A landscape with many valleys, sampled at points; each row gives a point and its height.
From any point a ball rolls to the lowest of the 6 points nearest to it. It stops when none of these is lower. Distance is the straight distance between rows; heights are no part of it.
vobig: [192 158 124  91 135 120 180 120  98 125]  (h 52.7)
nol: [203 156 137  91 159 121 206 131  78 117]  (h 53.8)
vibiv: [135 135 130 220  95  95 111 127 156 103]  (h 37.0)
Zuvek: [ 90 109 119 157 104 108 123 124 140 118]  (h 35.6)
Vizi: [118 130 111 167 105 103 126 120 142 106]  (h 41.8)
botu: [ 83 114 137 215  87  97 120 144 147 123]  (h 38.7)
Lonil: [166 118 133  51 176 178 137 123 130 147]  (h 21.4)
ped: [145 142 103 151 104  99 131 115 135 109]  (h 47.8)
puru: [ 80 103 130 113 151 146  97 139 132 139]  (h 32.9)
zabi: [126 128 107 185 100 101 124 121 150 102]  (h 36.6)
dip: [ 83 113 129 113 140 141 105 125 126 128]  (h 8.2)
nepid: [199 171 118 111 127 115 181 130 103 120]  (h 50.5)
Golo: [149 136 119  80 132 138 137 112 118 123]  (h 16.6)
gokog: [ 40 108 171 178 100 101  97 147 117 185]  (h 26.7)
gisa: [172 127 138  53 166 170 144 116 115 141]  (h 23.6)
vemel: [ 91 118 134 226  87  91 120 144 159 121]  (h 44.1)
kir: [118 129 117 194  98  96 118 124 156 107]  (h 33.2)
rifu: [181 118 141  47 175 179 147 121 127 149]  (h 22.2)
dupi: [154 144 112 109 115 117 143 111 121 117]  (h 57.8)
pefu: [145 120 129  60 168 176 125 130 137 140]  (h 20.9)
lezak: [ 44 101 165 163 126 115  89 151 119 186]  (h 21.6)
tabuf: [184 150 133  75 137 131 171 117  99 128]  (h 50.6)
bog: [ 63 107 128 174 104 101 120 136 127 135]  (h 8.4)
mupin: [115 129 110 129 114 117 128 112 129 114]  (h 77.9)
lunor: [109 113 123  89 158 165 104 134 137 133]  (h 17.3)
dutu: [ 43  99 157 165 110 104 105 150 120 165]  (h 18.7)
nop: [ 48 102 163 153 131 122  87 147 117 174]  (h 21.3)
zopoz: [109 126 139 240  85  99 110 143 159 107]  (h 43.5)
Beme: [207 179 114 128 127 113 171 139 108 111]  (h 49.7)
sito: [168 131 133  69 145 154 139 115 117 126]  (h 35.1)
miv: [161 157 132 218  97 104 100 120 151  91]  (h 39.3)
pir: [148 149 137 224  96 105  99 118 149  86]  (h 38.6)
fano: [167 128 138  57 154 160 145 113 115 133]  (h 29.0)
dad: [ 94 116 122 103 130 144 112 124 129 122]  (h 68.2)
kepen: [174 121 136  50 172 177 139 119 124 144]  (h 21.8)
sog: [103 120 122 195 101  96 127 132 152 109]  (h 30.3)
det: [172 117 129  57 188 188 140 135 145 152]  (h 21.1)
pano: [157 106 114  60 191 197 130 148 154 162]  (h 21.2)
nit: [194 178 118 144 117 107 154 131 121 111]  (h 48.2)
lol: [203 168 128 107 144 117 199 142  87 114]  (h 52.0)
vire: [ 99 106 122  98 168 162  94 146 140 145]  (h 22.1)
dono: [127 128 116 100 123 132 123 114 124 121]  (h 84.6)
duku: [ 57 103 143 189 102  97 116 140 132 144]  (h 24.1)
Sedog: [ 64 102 137 126 140 133 100 142 132 135]  (h 26.0)
Tus: [129 133 108 114 111 124 129 112 128 119]  (h 80.4)
dibap: [176 162 108 117 114 116 157 121 117 114]  (h 50.0)
Zule: [151 145 106 128 107 113 137 113 131 117]  (h 53.5)
dused: [171 158 106 149 110 106 138 122 132 110]  (h 46.9)
lodog: [149 148 108 173 103 100 126 116 144 104]  (h 42.6)
vaf: [ 63 106 138 136 127 126 103 140 121 135]  (h 25.9)
vuko: [110 117 120  90 142 149 111 120 129 120]  (h 54.4)
bibod: [ 94 117 115 135 104 107 125 119 132 113]  (h 54.9)
koto: [171 142 130  68 140 141 156 109  98 128]  (h 44.3)
las: [197 144 143  66 164 142 180 124  82 134]  (h 16.8)
nozur: [138 112 123  68 174 181 120 133 143 143]  (h 20.7)
binuv: [183 138 139  61 150 144 156 116 103 136]  (h 52.3)
Vefa: [ 58 105 146 143 139 126  95 140 120 153]  (h 22.5)
suvo: [134 140 146 242  85 101  94 125 155  91]  (h 39.0)
bafa: [ 48 105 153 179  99  99 111 148 119 160]  (h 11.9)
Moli: [156 142 122  77 131 136 149 109 112 131]  (h 8.1)
Kone: [126 124 124  80 144 157 120 118 123 127]  (h 34.3)
domi: [107 108 124  91 173 179  99 152 144 145]  (h 18.1)
bup: [ 59 109 143 208  85  92 122 153 139 152]  (h 39.2)
Gigus: [186 130 145  55 165 158 160 115 100 138]  (h 48.4)
Tud: [105 119 119 109 116 135 117 118 126 118]  (h 90.4)
Kifa: [ 55 103 135 151 116 118 109 138 125 141]  (h 21.5)
fino: [171 165 114 170 107 102 129 120 136 102]  (h 44.4)
nalaz: [124 111 114  76 185 188 108 147 151 150]  (h 20.2)
Zep: [153 150 112 193 101 100 114 121 150 100]  (h 39.4)
panuf: [ 75 107 131 137 127 119 112 135 126 126]  (h 35.9)
Ligir: [162 145 121  95 121 127 145 111 114 120]  (h 45.4)
meza: [ 82 115 123 182  97  99 122 131 141 116]  (h 17.9)

For each start below, name the point where the ball stops.
fano => lunor
rifu => lunor
mupin => bog
Kone => Moli
vobig => Moli
ped => bog
Lonil => lunor
dupi => Moli
